Each row is a point on a landscape with many valleys, with its height.
From any point a ball rolls to the lowest of the 2 points nearest to it. It stops when none of these is lower. Distance is the straight distance between rows; heights are no part of it.
(590) height 41.5: [112 171 166 128 153 129 164 124 180 162 118 123 167 112  78 116 142 155
  70 102 120 134 157  81  74 125 128  96]
(753) height 34.3: [130 170 135  76 140 119 182 146  94 113 193 111 138  91 113 113 153 111
 133 119 165 156 181 154 140 119 165 152]
(551) height 54.0: [136  68  98 157 131 132  65 154 125 153 127 115 108 155 102  79 121  88
 119 155  78 141 118  90 158 157  92 133]
(1006) height 28.8: [101  78 147 179 134 140 133  79 127 175 147 126 179 139 137 100  49 149
 112 116  85 109 168  74 107 133  85 158]
(1103) height 47.7: [176 144 112  96 126 124 160 136 137  82 200 129 157 103 138  97 115 131
 154  98 169 100 155 157 127  98 152 200]
(392) height 51.2: [155  74 121 154 145 150  71 154 110 149 138 121  95 161 133  70  76  82
 105 155  73 106  89  92 141 164  85 133]
(35) height 33.3: [110  99 158 127 126 125 130 130 129 156 158 101 137 137  76  96 163 116
  99 148 120 157 204  96 139 159 146 123]
(492) height 38.0: [126 106 139 129 118 118 115 150  97 175 130  97 113 126  73 113 164 120
 121 164 146 178 189 112 139 143 167 112]
(568) height 35.5: [155 121 136 115 116 126 110 131 217 123  79 135 108 123 140 144 169 172
 146 125 146 144  91 103  83 125  95 131]
(750) height 22.2: [ 53 144 105 162  95 130 151  84 107 100  86 163 105 131 162 205 159 150
 147 129 119 131  94 139 137 124 123 108]
(518) height 63.0: [136 102 104 108 131 111 121 116  74 154 156 102 106 107 138 136 128 108
 165 172 145 164 144 125 147  99 134 154]
(453) height 16.6: [ 35 123 102 155 113 115 159 106  76 132  87 136  97 126 152 197 178 148
 141 143 140 155 119 128 116 137 136 102]
(313) height 47.6: [141  50 131 107  92 126  42 133 174 163 107 119 125 122 130 121 125 119
 140 128 132 111 145 122 145 140 136 125]
(435) height 57.3: [156  77 110 112 118 123  70 120 200  50 102 124 130 146 143 134 123 120
 141  93 119 135  83 134 146 124  92 152]
(710) height 38.1: [ 75  85 109 140 148 110 174  38  88  85 180 115 156 149 129 191 111 145
 153  89 105 111 109 131 148 120 167 145]
(863) height 58.6: [ 95 156 114 108  85 144 131 119  88 153 136 165  84 107 180 194 133 139
 159 113 162  54 117 185 155 123 179 104]
(444) height 46.8: [ 78  35 127 140 110  90 125  70 133 100 147  88 166 159 105 172 162 123
 130 114 111 151 141 122 142 130 141 131]
(802) height 53.6: [174 128 113  82 122 130 102 141 124 119 168 136 127 119 145 121 103 101
 139 113 142  85 121 173 157 119 153 143]
(709) height 60.7: [120 101 102 119 140 103 143 119  87 113 133  96 122 123 120 138 157 121
 148 161 133 203 135 120 141 108 136 155]
(772) height 59.4: [137 142 112  98  99 116 123 125  90 124 169 145 108 115 161 177 119 137
 160 105 153  44 117 193 176 113 188 115]
(185) height 30.6: [188 200 161  94 142 164 147 185 171 119 123 163 156 108 159  83  91 140
 108 123 166 113 137 128  74 132 121 144]
(871) height 44.6: [119  67 133 125 100 131  51 132 114 189 110 126 112 138 112 132 133 112
 124 141 116 107 164 133 166 139 133  91]
(90) height 35.8: [121 157 122 169 145 113 104 120 173 110  50 135 138 148 113 139 122 157
 111 118 106 140  69 102 106 128  74  93]
(368) height 50.9: [158  44 133  99 108 134  49 146 195 120 145 128 138 121 122  99 115  92
 122 100 104 105 136 123 136 149 127 144]
(981) height 28.3: [ 68 151 115 133 122 131 228  98  69 116 190 149 153  91 173 157 116 151
 152 115 148 113 162 149 113 112 170 151]
(1099) height 49.8: [115 133 144 125 121 150 112 128 143 187  78 160 119 105 154 145 110 164
 136 143 135  92 136  88  93 126 117 102]
(804) height 46.6: [122 217 135 139 162 112 166 142 152  90  99 128 124 119  87 121 163 152
  96 123 132 188  94 120  93 112 119 111]
(442) height 33.7: [102  67 139 161 124 133 126  87 104 177 177 110 171 138 136  88  81 122
 122 148  94 113 172 103 134 132 117 157]
(992) height 61.2: [130 141  88 145 131 112 113 116 127  62  89 146  98 146 161 155 143 119
 169 140 129 154  56 151 149  90  83 134]
(407) height 40.9: [104 187 156 102 152 133 210 146 122 114 139 115 135  82 109 120 161 152
  99 125 149 185 176 116  77 123 162 110]
(77) height 30.1: [156 123 195 117 110 163 107 172 179 152 147 130 159 133 104  82  99  98
  74  84 116  83 184 132 124 189 135 112]
(250) height 43.5: [104 208 136 117 152 134 205 130 142  88 129 135 133  99  91 129 161 160
  99 114 130 178 132 117  93 119 143 104]
(896) height 25.0: [139 161 126 115 116 140 142 131 212  78  81 152 112 128 145 149 185 156
 144 105 147 136  74 134  91 117 121 132]
(622) height 51.8: [153 137 109  82 100 100 154 128  97 107 207 120 132 101 140 162 127 126
 173 115 171  70 144 183 158  96 190 149]
(539) height 46.9: [133 131 126 124 129 150  94 110 141 152  70 158  92 134 164 152 116 162
 137 137 125  93  79 103  91 128  84 110]
(560) height 37.9: [206 179 132  73 136 156 124 174 157 123 110 146  83 102 172 123 134 130
 150 139 168 121  99 147 100 109 118 146]
(169) height 58.2: [ 99 101  88 125 132  81 156 101  76  81 147  92 116 125 136 166 172 121
 165 143 149 184 110 149 165 111 138 150]
(516) height 57.2: [106 138 133  99  97 155 109 112 128 166 115 163  96 104 201 171 119 138
 161 128 165  54 114 162 132 114 149 117]
(363) height 21.4: [ 46 134 105 124 118 127 162 107  51 146 131 144 107 115 153 180 151 146
 136 148 147 139 136 127 116 116 145 105]
(44) height 28.2: [127 106 167 142 136 143 118 148 147 186 163 106 142 147  63  65 135  98
  87 132 102 129 195  95 136 180 129 117]
(129) height 55.5: [151 123 131  88 117 142  97 135 132 135 118 156 120 126 176 139 113 128
 146 118 152  82 103 155 141 121 130 114]
(353) height 42.2: [ 65  58 124 151 136  98 147  48 117  85 154 107 171 159 121 186 137 140
 132  79  93 134 116 127 157 123 156 133]
(56) height 27.1: [172 190 163 127 143 158 168 171 149 125 121 151 173 127 138  73  58 138
  81 115 125 112 122 119  77 134 106 143]
(631) height 38.2: [143 146 167 115 126 141 146 140 205 148 123 115 175 112 114  95 128 154
  93 105 136 123 184  93  85 136 133 113]
(1089) height 59.9: [108 124  78 167 141  93 128 108  71  79 115 104 109 163 109 137 133  87
 147 176 103 173  96 151 196 119 103 124]
(556) height 45.8: [128 110 130 128 133 113 131 117 187 119  94 105 121 117 117 148 173 163
 142 132 135 197 112  71  92 118 107 149]
(884) height 23.5: [152 139 173 133 105 171 130 164 118 202 137 147 169 119 154  72  53 136
  99 104 141  68 173 156 110 148 126 130]
(706) height 24.1: [144 104 167 147 109 152 135 131 132 167 179 129 169 127 139  89  80 119
 114  86 136  71 182 155 137 156 133 146]
(138) height 56.0: [ 95 153 116 159 116 115 132 130 126 134  60 120  85 123 136 161 176 161
 164 158 144 169 102 112 100 119 108 107]
(762) height 55.7: [108  87  92 114 102  80 128 118  86  93 158  89  96 125 149 180 174 130
 182 153 168 137 118 188 181  98 173 140]
(401) height 27.3: [161  94 188 122  86 172  96 153 151 161 158 126 159 132 133  91  87  97
  99  85 135  47 173 159 145 178 141 124]
(113) height 23.9: [153 186 171 146 149 154 162 154 119 162 131 151 163 130 116  74  69 146
  75 125 126 106 158 130  89 140 110 118]
(830) height 54.2: [167  69 132  93 115 127  59 126 219  59 140 125 149 132 129 123 111 106
 126  85 115 108 106 118 118 134 116 158]
(365) height 46.0: [103 188 133 151 172 122 164 105 157 133  92 136 140 124 111 129 120 167
  96 133  97 157  78  61  65 111  96 120]
(757) height 58.9: [184 126 120 120 166 134 122 135 190 113 140 116 143 117 107  81 105 126
 114 145 112 175 107  63  91 119  98 174]
(862) height 30.8: [122 167 138 100 128 122 183 121  68 130 208 129 148 108 110 127 123 115
 137 115 142 102 172 187 156 122 174 140]
(247) height 50.2: [183 121 107  83 103 102 138 135 133  89 218 107 136 107 142 127 128 115
 172 106 173  73 149 166 157 105 181 182]
(154) height 51.0: [ 86  55 103 154 116  97 116  88 142  83 100  96 147 154 118 162 162 129
 143 125 123 160 114 120 158 113 109 126]
(269) height 46.7: [125 123 106 148 151 148  94 138  44 173 145 139 103 160 122  89  81  88
 112 183  82 115 123 125 164 136 110 128]
(291) height 32.7: [ 78 108 118 116 125 111 198  77  92 100 199 122 159 122 141 177 139 149
 154 105 133 115 151 136 125 110 184 155]
(547) height 37.7: [ 95  43 143 156 106 126 120  85  96 183 198 101 157 141 121 104 104 113
 140 149 115  88 186 132 149 150 147 151]
(252) height 34.2: [172 173 173 104 132 158 146 165 202 140 110 159 149  99 147  99 118 161
 105 103 149 106 145  97  63 139 124 120]
(625) height 40.0: [143 162 118 153 161 124 112 136 144 113  70 143 136 168 121 129  92 131
 102 133  93 150  48 123 109 129  78 112]
(373) height 52.2: [142 107 142 114 121 128 102 134 142 180 109 130 140 111 147 108 103 137
 142 154 138 106 163  98 108 120 117 127]
(32) height 47.5: [117  73 129 145 113 105 118 155 173 127  65  90 119 116 122 178 218 146
 150 139 166 180 154 111 121 127 139 113]
(846) height 32.4: [174 174 128  87 128 148 128 162 186  84  89 156  97 118 147 137 157 135
 141 107 162 128  78 150  99 120 117 133]
(482) height 43.1: [106 166 125 147 135 122 117 147  33 164 113 136  99 135  86 110 151 118
 104 170 122 155 153 161 168 152 140  80]
(62) height 44.8: [117 153 117 155 144 133 103 145  29 170 135 151  92 161 100 112 116  93
 103 160  98 124 135 161 177 147 131 101]
(819) height 41.2: [124 151 139 144 129 124 109 163  74 169 100 122 104 115  83 115 167 137
 121 164 142 169 165 144 152 131 151  87]
(225) height 23.6: [109 126 151 174 159 153 150  70 127 152 133 132 164 145 114 108  68 146
  78 100  79 113 144  82 111 138  96 120]
(581) height 58.8: [118 142 102 134 138 110 137 110 125 105  79 135  94 131 145 153 155 147
 161 150 141 171  82 120 131  98  92 128]
(889) height 62.8: [149 152  79 121 130 105 102 136 102  58 105 141  84 151 172 163 144 105
 177 130 144 114  67 189 181  87  98 142]
(515) height 26.6: [ 62 159 114 180 124 135 158  81 131  85  59 163 117 147 135 194 149 157
 128  99 111 130  74 126 131 134 111 101]
(279) height 37.8: [110 165 134  96 160 120 207 128  97 108 178 120 145 100 101 130 157 130
  98 122 135 182 184 133 112 118 159 135]
(293) height 18.0: [131 155 150 140 163 150 144 109 124 131 142 146 150 158 111 111  92 113
  83  94  85 115 130 122 130 150 111 116]
(511) height 41.7: [171 155 141  78 123 150 127 165 164 134 136 149 112  90 173 119 146 136
 161 130 170 113 146 137 111 112 135 144]
(720) height 42.3: [112  96 139 124 110 107 101 150 133 143  95  92 132 124 100 134 192 123
 130 144 152 194 170 126 139 128 146 111]
(852) height 53.7: [135 119 109  84  96 106 129 125 112 105 175 101  98 106 154 163 164 129
 181 129 179 108 128 180 160  98 184 142]
(972) height 48.8: [147 116 113 149 142 158  83 154  71 173 124 140  99 166 128  88  46  83
 111 167  80  96  84 106 129 155  94 129]
(842) height 28.0: [135 151 128 144 143 134 133 143 123  87 126 138 130 172  78 119 145  79
  97 100  93 141 118 176 171 159 118 112]
(566) height 52.9: [161 132 129 116 159 117 138 122 194 108 125 100 140 116  94 120 152 142
 121 124 128 210 118  73  90 115 111 153]
(130) height 24.9: [ 59 169 105 126 125 135 196  92  34 129 160 147 123 105 155 174 129 139
 141 135 127 122 140 144 126 119 160 115]
(1023) height 58.5: [123  93  77 168 123 110  84 134  83 106 114 100  98 157 116 120 137  80
 147 179 107 161 106 154 219 121 111 121]
(278) height 52.5: [ 87 107 125 160 102 117 129 137 148 141  50 113  86 116 140 188 215 156
 167 149 163 162 133  96  89 132 117 107]
(1015) height 58.4: [189 111 118 136 158 141  99 161 168 148 133 119 134 118 133  56  77 101
 117 163 109 140 115  58  89 134 101 168]
(227) height 54.6: [128  75 108 136 106 107  81 108 181  87  99 118 132 146 131 146 142 130
 154 120 113 152 101 127 159 122 104 125]
(613) height 50.1: [159 204 135 151 150 111 137 170 140 112  84 122 105 112 100 130 168 135
 135 139 147 197 102 132 112 123 125 100]
(519) height 23.2: [151 163 135 136 157 143 128 149 136 114 131 143 125 167  80  89  99  98
  71 114  81 134 102 138 128 167 110 114]
(184) height 41.6: [ 99  45 140 133  99 118  78  91 107 185 146 102 140 133 136 131 119 115
 144 140 111 100 164 114 147 137 146 119]
(629) height 32.5: [146 119 170 128 133 148 101 157 170 146 134 119 139 142  72  79 134 102
  76 109  99 116 165 108 121 174 128 102]
(422) height 43.7: [142 148 131 127 139 144 107 126 128 119  69 157 106 158 165 145  78 142
 120 126 105 111  54 122 110 134  85 112]
(1050) height 40.7: [133 176 133 154 155 120 122 124 177 130  54 126 113 134 126 131 147 162
 117 134 118 144  60  80  63 128  80 106]
(597) height 28.1: [104 161 111 114 136 121 167 116  52 141 166 138 131 114 132 136 105 118
 142 131 129 106 142 166 158 118 152 131]
(478) height 30.9: [ 86 148 132 178 134 117 143 105 170  85  47 141 135 150 109 176 151 157
 109  97 100 131  92 110 133 122 100  77]
(912) height 64.3: [159 119  80 115 107  95  97 120  91  85 154 129  91 153 158 166 115 100
 160 129 128  92  61 202 183  96 142 151]
(429) height 45.1: [144 144 133  89 120 140 168 136 140 107 167 149 153  95 164 112 120 143
 143 112 170  98 144 142 118 106 150 160]
(299) height 56.4: [133  67  97 161 120 121  75 151 101 144 134 110  87 152 110  84 137  78
 129 169  91 143 117 133 196 144 119 145]
(1101) height 52.1: [199 131 104 104 104 115 132 141 109 102 204 131 133 139 139 119  90  85
 150  98 149  56 132 188 149 118 165 169]
(417) height 55.3: [166  99 133 131 130 140  96 151 172 162 144 117 149 105 129  61  91 121
 125 158 129 131 157  87 106 131 113 167]
(1053) height 44.5: [ 99 186 146 148 172 124 179 119 139 151 108 113 160 113  83 112 130 159
  87 129 108 163 128  64  71 120 117 105]
(1045) height 20.9: [166 169 170 131 126 172 126 169 107 180 115 164 156 131 139  83  71 125
  88 133 130  84 155 130 101 150 134 106]

Where does a ball stop that starts at each point below?
(313) | (293)
(1053) | (1045)
(551) | (44)
(1015) | (90)
(992) | (44)
(613) | (453)
(709) | (896)
(227) | (453)
(863) | (896)
(772) | (896)
(1089) | (896)

Call two points neighbours if one is among the 2 nearest of the other. Go from one point of each pair to the other, from neighbour to neighbour, staying as low as possible. Name the highest point that can't be avoided.
(1045), (44) | (629)
(90), (896) | (757)
(1045), (90) | (365)
(293), (44) | (435)
